Each scene shows the same named points in several views. A view is turned or mirrored, shifted and resized as a whole, has a little noise and may leave points out.
In the rows, zero is written as 128.

Scene 1
View 1
dul: [128 123 133 125 105 165 104 146 109 104 105 123 117 129 123  97 133 109
  87 148 151 129 131 148 116 129 126 102 130 120 136 128 143  98 158 120
 111 144 158 104 139 136 135 144 152 134]
begip: [127 111 103 131  93 160 109 134 132 123 105 134 109 121 121 132 153 115
  96 164 134  99 133 160 131 133 132 112 116 110 113 118 129 105 126 126
 122 142 165 111 132 135 140 148 153 129]
bov: [105  98 126 127  84 157 112 143 101 121  80 123 125 147 143 101 147 108
 110 179 148 128 139 152 142 138 105 111 138 125 121 137 155  95 141 113
 110 131 160 107 138 138 118 131 139 115]
Fak: [135 142 122 125 133 160  97 135 124 103 129 123 157 124 110  91 122  79
 117 140 141 147 126 124 128 128 131  91 128 103 144 139 143 108 176 102
 103 155 128  98 160 144 149 135 133 131]
regig: [111 124 118 128 103 167  95 132 121 118 101 123 156 121 119  99 137  78
 116 152 130 132 144 146 132 125 120  85 110  97 136 126 133 109 162  88
 102 156 151  99 172 149 147 129 142 127]
bafug: [116 118  98 123 100 160 117 145 123 119 113 123 111 138 116 126 161 117
  89 170 134 111 126 162 125 142 132  94 112 101 115 129 141  95 143 141
 117 136 156 113 134 135 136 143 149 122]
mumos: [125 136 124 127 124 169  90 136 126 114 124 136 150 131 117  97 122  76
 112 131 128 136 139 149 129 112 123  85 113  97 147 126 127 105 172  85
  88 180 136  97 173 143 152 132 153 119]
pezin: [130 127 134 128 116 157 103 137 109 103 104 114 149 123 121  84 125  89
 114 150 153 147 132 118 128 132 122 104 139 119 141 139 153 108 169 105
 112 137 144  99 148 143 138 136 129 135]
Fot: [134 127 121 128 109 159 102 134 125 107 114 133 123 127 121 108 135 106
 102 152 146 121 121 151 122 130 129 102 123 113 127 128 139 101 147 119
 116 147 149 106 138 135 142 143 149 131]
mitu: [106 100 125 130  81 165 107 140 106 123  76 120 131 131 134 103 147 101
 106 170 140 123 149 152 137 133 111 107 125 118 126 126 143 103 144 105
 112 135 171 105 148 143 128 133 142 121]
Lag: [156 124 140 138 117 163  97 138 126 103 114 136 116 102 121 104 115 102
  95 127 152 119 141 127 121 115 134 130 143 130 141 114 126 117 144 108
 115 154 159 102 130 132 144 158 152 148]
timoz: [130 118 130 132 134 149 104 140 111 117 121 129 157 146 130  88 118  81
 135 150 148 158 138 113 152 129 111 116 157 119 144 152 157 104 163  97
  90 150 116  99 146 140 128 131 122 109]
rolug: [110 125 102 128  93 169  88 120 140 127  99 138 153 117 120 117 144  77
 121 155 117 111 138 167 133 121 123  80  89  87 123 116 118 112 148  81
 106 168 156 101 179 151 156 130 152 123]
Sigup: [110 110 108 124  90 151 111 130 120 122  90 126 133 138 131 113 156 108
 119 185 143 118 120 155 139 145 118 102 122 112 109 139 151  98 135 119
 120 126 152 109 139 141 131 132 134 120]
bobiv: [125 109  98 126 119 155 124 156 119 126 129 129 102 154 118 130 154 119
  88 163 132 119 135 147 142 140 129 111 137 107 122 138 145  91 141 148
 102 143 138 115 121 127 125 146 147 108]
masan: [157 134 109 122 131 147 113 141 135 105 148 155  90 150 124 129 134 134
  95 156 154 113  91 162 118 136 135 117 141 122 114 139 148  86 130 150
 113 148 126 115 103 120 134 154 157 122]
gel: [ 98 107 122 118  85 170 112 155 100 119  91 121 109 155 132 105 155 114
  79 170 137 121 139 176 126 134 111  87 117 109 126 129 144  85 155 125
 102 145 168 109 146 136 125 131 162 113]
vug: [139 127  98 123 124 148 115 135 135 115 137 139 115 141 117 128 145 115
 108 164 142 118 108 147 131 141 135 108 129 107 114 142 147  95 137 139
 114 142 128 112 124 129 138 146 141 120]
puna: [133 126 113 124 109 153 111 138 121 108 115 125 119 130 120 112 144 114
 100 164 151 122 114 144 121 140 131 105 129 115 120 136 150  98 146 135
 121 132 146 108 129 134 137 145 142 133]
View 2
bafug: [123 155 168 122 121 120 116 109 132 143 110 132 106 177 109 139 172 138
 109 112 109  79 128 112 166  99 146  80 141  88 148 106 120 114 177 154
 175 110 128 115 178 138 122 165 107  94]
vug: [118 143 158 103 134  85 135 114 153 124 136  86 115 178 119 128 149  99
 107 126 106  70 144  93 176 132 155  91 139  89 164 124 111 133 174 125
 158 152 118 168 162 166 120 200 107  85]
mitu: [107 152 162  68 123 120 115 159 101 110  84 155  89 176 135 171 210 185
 140 114 142  89  87 137 128 107 119 128 132  97 101 126  94 107 148 154
 113 117 120  94 163 104 138 140 124 118]
Fot: [102 146 154  79 140  91 127 118 142 121 114 115 111 187 110 146 173 136
  88  95 144  77 135 113 131 149 143 114 145 112 126 123 114 121 159 118
 146 142 122 129 165 144 117 169 111 127]
gel: [138 170 164  96  86 149  90 146 120 134 103 159  98 181 122 138 189 169
 133  83 135  81  98 135 152 110 130 102 145  91  94  93 123 120 136 193
 152 101 145  91 215 122 144 144 123 111]
bov: [126 165 150  67  98 109 123 184  96 105  96 138  94 183 148 148 199 173
 154 125 135  97  82 119 141 115 112 129 123  74 107 129  85 125 139 171
 103 124 116 115 173 114 153 163 122 109]
timoz: [111 154 163  22 133  57 122 222 160  54 131 103  88 147 116 163 170 107
 144 123 191  99 128 140 146 157 139 137 139 115  99 142  53 114  82 100
  80 198 113 205 152 131 153 196  98 120]
regig: [ 87 118 170  41 145 112  81 141 147 108  94 140  81 144  92 194 205 148
 116  90 182  67 135 175 119 118 151 117 149 134  71 131  90 100 137 100
 136 137 120 131 143  98 123 143 107 148]
pezin: [ 98 164 147  50 134  63 140 175 139  76 106 125  97 177  96 161 178 144
  95 109 200 118 144 132 118 154 134 120 146 116  99 128  65  96 111 100
 110 156 108 152 134 117 140 168  85 152]
Fak: [ 92 138 158  40 150  68 109 154 176  86 119 111  93 155  73 164 165 106
  83  91 204  92 174 154 131 157 161 109 159 139  91 128  75 100 111  76
 136 169 117 179 139 127 125 176  85 152]
puna: [116 164 147 100 122  86 145 125 131 120 113 110 112 196 113 129 164 135
  89 121 134  97 141  98 149 137 140  95 140  90 146 119  98 121 165 133
 150 134 114 132 157 146 127 180 100 115]
rolug: [ 74  77 177  41 163 138  56  93 148 145  89 132  82 135 103 210 215 144
 122  82 145  25 130 183 118 102 161 111 153 137  69 141 115 116 180  93
 156 123 124 123 136  97  96 139 123 142]
dul: [110 178 151  84 125  92 132 141 137 106 109 137 111 200 102 139 172 156
  87  80 161 101 126 113 127 162 129 121 151 114 115 105 113 104 133 138
 138 138 130 108 183 139 130 156 111 136]
Sigup: [114 137 144  78 109 111 123 141 101 127  89 122  95 175 135 151 193 161
 131 139 124  87 110 117 142  99 132 100 127  71 121 137  83 127 176 149
 132 112 103 124 137 113 141 167 109 111]
bobiv: [135 173 187 123 130 102 124 145 151 110 138 122 106 168 120 133 155 110
 134 120 104  83 115 101 197 113 143  94 142  94 170 103 118 112 146 161
 152 147 143 147 204 167 132 181 116  61]
Lag: [ 74 160 165  71 190  58 161 120 144  87 118 123 116 208 111 173 179 148
  77  85 157  90 124 105 105 190 122 156 149 145 143 124 120  94 150  87
 113 180 127 107 162 154  98 155 123 135]
masan: [130 164 149 116 124  77 153 101 161 132 156  68 141 215 129  90 126  91
  91 101  92  66 139  59 173 180 147 104 146  86 178 114 141 159 173 139
 160 170 133 163 205 203 115 214 121  85]
begip: [ 98 138 172 111 159 112 130  92 120 135 107 131 109 188 129 163 187 153
 115 115  94  66 108 106 147 112 135 114 136 103 156 121 130 114 200 139
 152 126 129  95 168 143 105 154 131  94]
mumos: [ 85 118 181  29 157 105  69 137 186 102 120 126  90 142  83 188 182 115
 102  56 192  49 145 178 123 155 162 128 168 158  65 121 108 110 109  84
 141 166 141 156 173 122 112 154 112 151]
View 3
mumos: [122 154  91 144 128 148 110 104 103 160  85  64  33 111 131  91 188 127
 147 170  89 111 139 138 165 147 128 121  94 146 122  57 154  62 139 120
 145 143 128 196 131 108 189 128 137 166]
Fak: [111 164 104 139  92 160  97 143 101 164  67  55  53 112 157  97 188 111
 148 167 117  69 157 155 181 135 121 107 100 162 139  95 174  62 140 115
 178 131 124 203 128 115 167 138 121 166]
vug: [163 112 124 137 104 162 111 133 123 143 101 103 112 111 126 119 149 152
 109 114 151  93 146 126 145  95 136  71  80 150 124 111 172  74 103  87
 144 115 125 141 144 121 129 154  64 122]
begip: [163 122 151 145 134 157 152 116 121 133 136 118 108 125  94 115 186 138
 131  97 164 115 137 114 123 154 146  98  86 146 121 113 151  89 117 112
 116 124 147 107 153 114 174 139  93 109]
Lag: [116 161 146 157 124 181 130 118 146 148 106 124  86 107 133 117 178 110
 196 130 150  89 160 161 125 150 107 125  87 167 119 124 118  89 154 110
 164  80 164 144 144 131 151 121 148 160]
bov: [136  86  93 132 103 135 130 145  71 140 103 117 117 139  90 112 187 151
 143 133 143 115 167 126 135 192 146 137 114 128 157 140 165 132 136 130
 174 172 138 109 144 154 170 166  88 119]
masan: [179 119 109 145 114 184 103 120 141 150 104 141 121  91 137 124 112 172
 111 109 152 118 153 136 120  78 110  89  68 146 116 106 151  84  99  71
 144  83 140 134 160 122  77 160  57 126]
Sigup: [145 103 118 131  97 141 136 159  86 143 109  98 117 137 101 115 197 139
 124 112 152  99 165 121 144 179 158 101 114 136 157 127 177 103 117 124
 152 161 134 118 155 128 178 167  69 102]
Fot: [147 146 122 146 120 167 126 131 112 154 104 105  88 115 126 113 178 135
 140 124 143 105 153 134 139 151 128 112  95 148 135 105 156  82 125 109
 146 119 144 147 153 115 151 148  98 132]
timoz: [ 91  89  74 134  70 129  81 145  95 155  56  77  83 120 137 103 168 133
 171 180 102  66 175 162 180 118 130 113 106 141 142 122 156  98 147 110
 219 148 107 182 112 163 167 151 121 171]
pezin: [107 150 110 138  87 158 107 159  90 155  73  80  82 122 143 107 194 113
 162 158 137  67 173 160 166 168 123 126 110 162 153 135 171  93 153 125
 197 135 133 166 134 140 162 148 117 157]
mitu: [134 112 112 136 116 136 143 137  78 139 112 106  98 142  87 107 208 135
 150 131 146 112 154 124 137 208 148 138 114 138 150 128 161 118 144 143
 156 168 144 113 142 142 197 151 107 126]
gel: [175 131  90 137 137 152 136 109  62 139 108 113  90 127  86  98 177 168
 104 138 143 151 130 109 131 197 134 155  94 138 143 111 185 123 137 139
 133 181 140 109 139 130 157 160  80 127]
bobiv: [176  94 114 135 114 153 117 102 105 126 101 116 117 116 101 109 137 169
 102 132 159 112 121 118 139 101 134  99  64 156 117 128 177 104 124 106
 144 144 116 112 116 137 136 143  76 139]
puna: [155 142 127 138 104 171 122 144 107 146 101 108 110 118 128 118 169 139
 123 116 166  93 156 134 140 145 128 101  89 157 143 128 175  91 123 107
 154 122 139 131 150 122 133 156  73 124]
regig: [118 147 112 137 117 140 130 130  86 154  94  55  50 131 116  95 218 114
 148 152 112  96 146 131 168 183 146 116 110 144 140  83 167  72 140 135
 148 164 133 173 136 111 213 138 128 145]
rolug: [132 142 125 140 137 133 149 124 102 157 120  53  43 132 106  96 232 113
 136 132 105 114 137 112 156 184 166  92 114 131 130  46 154  50 118 129
 106 161 134 174 154  85 239 134 124 121]
View 4
bov: [182 128 100 106 116 120 142 107 145 102 122 129 129 122 149 148 112 170
 119 154 125  99 125 141 123 113 113 121 143 103 118 133 141 124  86 137
 130 179 120 106  79 119 152  82 151 109]
gel: [183 144 133 102  67  96 114 117 144 115 133 131 133 136 151 127  98 173
  76 156 120 104  88 112 120 136 103 122 130  79 128 149 143 118  69 135
 115 168 109  75 119 131 154 110 152 112]
rolug: [159 131 152 124  60  44 119 139 190 144 174  85 171 164 169 172 147 147
  96 166 152 119 129 175 181 144  57 127 159  70 120 204 125 106 129  83
 144 167 100 123 155  91 143  82 116 154]
pezin: [135 129  74 151 140 117 154 117 153  82 134  94 127 198 165 142 137 150
 119 166 125 157 151 191 138 136 105 143 139  80 130 115 119 120 120 111
 148 176  84 113  95 118 120 124 125 119]
Lag: [108 154 144 137 140 103 128 162 126  97 114  87 128 175 160 126 158 119
 157 181  78 145 167 172 124 158 117 138 153  68  99  98 120 135 128  85
  93 157  98 103 136  93 142 131  96 143]
bafug: [202 156 129 102  43 110 128 126 155 144 149 100 136 160 149 134 107 165
 111 130 100  81 117 123 131 149 126 112 158  84 135 123 120 125 100 109
 104 158 109  95 129 113 142 145 115 124]
mumos: [113 129 123 164  92  60 124 155 161 118 141  83 155 198 174 143 158 145
  84 168 145 183 134 165 176 162  60 118 117  61 121 164 145 119 125  95
 159 167  81 109 142  91 120 118 115 131]
puna: [176 149 111 116  83 126 148 126 149 121 140 104 129 181 140 132 127 163
 121 135 101 103 151 147 125 149 131 127 154  93 131 103 110 133 118 108
 108 162 106 118 119 120 135 148 108 117]
bobiv: [195 146 108 119  54 125 131 143 132 148 115  88 133 154 155 127 114 170
 133 115  92 103 116  99 140 151 141  79 131  88 124  97 149 136 100 113
 117 153 112  85 107  89 129 152 113 108]
timoz: [132 110  48 170 146 123 168 130 141 100 104  87 136 186 167 151 151 163
 125 140 140 180 159 167 165 134 104  99 108  94 119 114 156 130 130 122
 180 177  94 124  64  87 109 109 124 103]
vug: [185 152 121 122  54 129 150 146 138 155 133  90 136 184 132 130 139 167
 132 103  96 105 166 120 146 163 138  94 148 100 131  92 124 142 135  99
 110 153 115 130 125  96 125 163  87 116]
Fak: [127 128  83 169 108  98 151 135 162 105 145  76 141 226 167 141 154 150
  99 153 134 178 153 186 167 157  86 129 127  71 134 128 122 121 138  95
 161 170  76 120 118 104 106 145 109 123]
Fot: [154 147 132 123  88 105 137 137 146 119 140 102 136 179 143 134 139 154
 115 147 107 123 154 150 136 151 110 128 149  86 124 121 120 131 122 102
 112 162 106 117 134 111 137 134 108 129]
dul: [143 150 125 124 106 109 129 129 136  97 131 113 125 173 150 123 126 152
 108 165 103 134 130 148 118 149 110 138 140  74 125 114 123 127 100 112
 108 166  95  91 126 124 142 135 125 121]
masan: [168 158 146 120  57 141 150 161 108 151 113 111 126 179 108 104 144 172
 126  96  80 117 182  86 129 178 146  88 136 106 126  69 130 160 131 108
  85 148 123 133 136 109 133 180  79 104]
Sigup: [198 133 105  99  84 118 149 104 167 123 151 114 136 146 144 158 116 172
 120 139 126  80 139 156 130 120 113 125 162 104 131 138 120 121 108 118
 126 172 118 124  98 120 146  98 133 120]
mitu: [174 134 115 106 112  99 129 112 159 104 132 117 135 127 163 156 114 155
 119 172 123 100 115 158 127 117 102 132 154  85 114 149 134 112  88 123
 127 173 112  93  96 113 157  78 147 126]
View 5
begip: [ 84 114 119 168 125 107 143 138  99 117 159 152 120 162 138 106 112 177
  88 130  65 137 107 130 134 124 131 139 127 151 181 166 141 135 112 122
 112 132 135 121 202 177 126 148 101 121]
puna: [ 90 116  90 159 137 148 127 124 113 115 184 131 151 134 118 127 104 164
 116 149  67 119 100 118 152 144 144 128 103 178 167 148 115 139 118 117
 113 127 129 132 169 182 124 155 132 122]
bafug: [ 65 122  90 178 134 117 144 150 116 123 189 128 142 159 132 115 100 158
  97 146  43 122  93 119 135 135 132 143 118 159 190 161 134 143 115 121
 106 137 148 125 182 173 124 135 124 106]
regig: [101 146  98 142 139 119 106 131  91  99 159 188 166 122 132 120 149  97
 161 137  96 156 121  69 116  94 119 126  83 141 180 147 162 138 141 122
 109 132 149 177 185 196 160 111 125 117]
rolug: [105 163 115 151 143  90 129 147  76 109 145 191 151 140 152 105 159 124
 130 136  80 184 110  80 112  77  97 128  95 136 180 150 198 141 141 122
 133 141 171 178 198 184 170  99  98 129]
timoz: [ 95 126 133 133 142 188  87 101 127  86 180 181 162  95 100 142 132  68
 174 166 135  97 123  80 142 100 147 120  57 129 141 152  89 138 142 132
 124 149 131 154 147 199 129 151 175 146]
Fak: [117 148 101 139 147 136  90 110 120  98 187 168 170  94 118 144 147 105
 160 164 105 136 109  60 136 103 124 126  55 187 144 121 133 144 134 121
 113 125 137 179 163 211 146 136 163 135]
bov: [ 64 103  95 157 131 179 133 132  94  98 152 163 161 153 123 116  98 107
 155 131  91 106 126 128 130 137 159 120 122  95 200 179 104 125 141 128
 111 146 126 126 165 168 136 134 112 101]
mitu: [ 74 107  91 152 125 149 127 133  81  96 143 178 157 150 129 109 113 112
 147 117  91 128 130 112 117 128 148 125 121 102 203 175 130 122 135 126
 100 134 124 139 183 179 144 128 102  95]
pezin: [108 120  84 134 138 166  92 100 104  93 171 172 174 104 103 136 132 110
 168 141 109 123 127  80 143 129 145 117  74 163 160 136 112 132 131 119
 100 123 113 163 164 205 141 149 149 116]
Fot: [104 123 109 164 132 132 125 127 108 109 169 145 148 136 135 132 116 155
 127 147  84 140 110 111 135 126 140 130 103 174 163 138 126 140 127 121
 111 120 130 147 181 188 136 151 124 128]
gel: [ 57 118  87 193 123 130 146 168 110 110 169 139 167 174 157 131  87 114
 147 138  64 121 113 117  96 134 154 143 135 122 212 162 123 140 143 129
  83 128 147 133 175 174 139 118 115  78]
bobiv: [ 52 115 128 183 125 126 134 151 146 120 205 131 126 153 127 125  93 130
  92 162  67  93  91 121 131 122 144 153 109 147 172 170  97 146 112 131
 104 147 148 106 174 183 100 152 155 120]
Sigup: [ 72 116  84 147 146 165 137 130  87 112 161 153 157 149 117 102 112 142
 126 130  64 119 110 125 151 136 136 116 113 124 196 174 133 128 129 123
 129 152 137 133 170 160 137 128 112 114]
dul: [ 97 113  92 171 121 136 116 126 111 103 167 145 159 138 137 143 104 139
 147 140  91 132 120 104 119 138 155 137 108 170 172 133 112 138 132 121
  82 107 119 145 178 199 134 151 127 104]
vug: [ 84 129 128 167 142 141 134 133 133 124 198 122 129 138 120 125 105 165
  93 171  66 111  85 125 158 123 130 136  97 178 154 154 115 150 115 123
 138 146 146 121 166 174 113 158 149 148]
mumos: [118 161 130 160 134 105 102 135 114  98 170 181 162 115 148 149 149  92
 166 161 116 162 116  61 101  77 118 139  71 166 150 122 155 150 148 127
 107 122 156 187 180 211 160 125 143 135]
masan: [ 95 120 151 195 131 147 149 136 151 127 199  90 124 148 144 152  78 193
  94 184  76 111  81 152 153 136 150 142 114 204 131 135  86 159 123 126
 130 128 139 110 162 174 106 188 149 161]
View 6
regig: [ 71 126 120 176 126 159  87 106 192 131 130 133 169 106 130  91 156 138
 155 158 142  74  85 170 150 192 202 146 151 121 158 110 122 120 104 109
 157 165 154  97 107  79 126 155  91  74]
bov: [126 119 122 152 118 129 135 138 143 109 178 149 144 137 174 164 110 102
 202 140 142 113 128 156 162 175 168 118 151  98 156 155 157 147 100 134
 120 129 144  85 101  93  95 165 132 100]
masan: [123 137 199  86  99 177 163 142 114 134 180  77 106  65 204 126 105 126
 143  89 164  76 137  66 182  99 150 175  67 107 146 156 167 111  97 106
 191 102 145  62 180 173  69 112  97  83]
pezin: [ 86 111 102 157 136 144 114 131 157 131 186 110 150 116 162 117 138 144
 139 161 126 101 110 152 155 186 137 143 128 161 156 137 102 155  93 115
 144 177 138 107 143  94 139 138  72  68]
puna: [110 141 151 143 123 152 130 143 152 130 185 106 128 101 176 133 126 119
 152 128 132  80 123 108 155 134 162 166 121 132 127 158 150 142 100 100
 156 115 159  79 142 130  88 127  94  76]
Lag: [110 141 125 126 146 139 144 138 161 121 204  70 135  33 203 122 151 123
 116 126 130  31 113 124 171 163 155 143 118 162 178 123 122  74  89 130
 134 172 151  78 132  99 150 110  88  51]
timoz: [ 97  94 117 132  99 152 110 116 113 146 157 118 139 141 151  95 128 165
 163 147 151 134 104 160 168 217 111 122  77 137 179 125  79 148  78 133
 145 199 114 110 150  95 138 134  83 104]
mumos: [ 51 110 132 148 123 178  86  91 183 138 117 110 175  76 137  61 154 157
 131 150 166  70  91 159 171 191 200 154 125 117 188  85 122 100  99 119
 183 185 137 104 131  84 132 152  75  68]
mitu: [116 131 118 166 129 128 121 132 166 108 173 147 153 122 165 150 131  97
 189 147 133  88 115 166 158 179 191 122 168 106 155 143 156 126 101 129
 116 134 155  86  86  81 106 159 125  86]
bobiv: [110 157 181 132  90 148 111 113 101 140 167  96 122 113 183 113 107  99
 176 105 149  97 135 110 161 135 178 170 100  97 138 146 179 113  72 134
 136 117 139  85 116 141  55 113  92 112]
dul: [ 87 120 127 146 144 143 127 131 162 113 198 104 154  82 193 134 119 111
 140 146 131  79 140 129 169 143 180 160 157 133 160 138 164 135  98 129
 142 138 142  94 131 101 104 148  82  61]
Fot: [105 139 149 142 126 162 133 134 169 125 171 105 139  78 172 127 138 123
 147 126 140  61 112 116 161 141 178 161 124 127 143 143 146 118 106 101
 165 123 159  73 138 123 102 134  98  68]
rolug: [ 80 147 143 181 119 175  88 100 222 132  97 141 171  87 109  90 175 136
 167 143 154  38  60 165 145 185 238 146 152  92 146 106 131  87 118  87
 177 141 174  71  89  87 119 157 118  75]
Fak: [ 60 112 127 156 123 168  93 109 167 149 150 100 155 104 139  73 149 166
 122 157 142  88  93 143 156 183 154 163 107 155 158 114  93 142  93 104
 177 183 138 112 158 101 132 134  55  66]
Sigup: [125 144 137 167 114 146 126 143 165 119 167 148 136 136 151 152 130 110
 196 137 132  90 106 140 142 159 174 136 144 107 119 165 145 148 109  99
 141 107 171  73 107 112  87 150 126  93]
vug: [114 152 183 129  96 169 127 132 131 143 162  98 115 104 165 113 125 123
 160 108 149  79 112  95 157 131 157 175  81 114 125 154 144 124  94  95
 176 110 156  73 149 155  74 113  97  94]
begip: [127 172 162 151 120 145 129 131 166 121 167 111 129  79 173 137 143  91
 173 111 136  37 104 120 150 136 202 156 136 105 131 146 171  82 102 107
 141 103 173  58  95 124  87 122 122  82]
bafug: [102 163 171 156 112 155 111 126 153 125 164 113 133 104 167 126 125  94
 169 122 138  74 124 114 149 121 204 177 138 103 117 152 186 125  97 106
 152  93 163  77 111 133  58 131 101  88]

In a view up to two points have been moved. Name them for each view, in the order of its rows, or write none.
view 1: Sigup
view 2: Lag
view 3: mumos
view 4: vug
view 5: none
view 6: dul, Fot
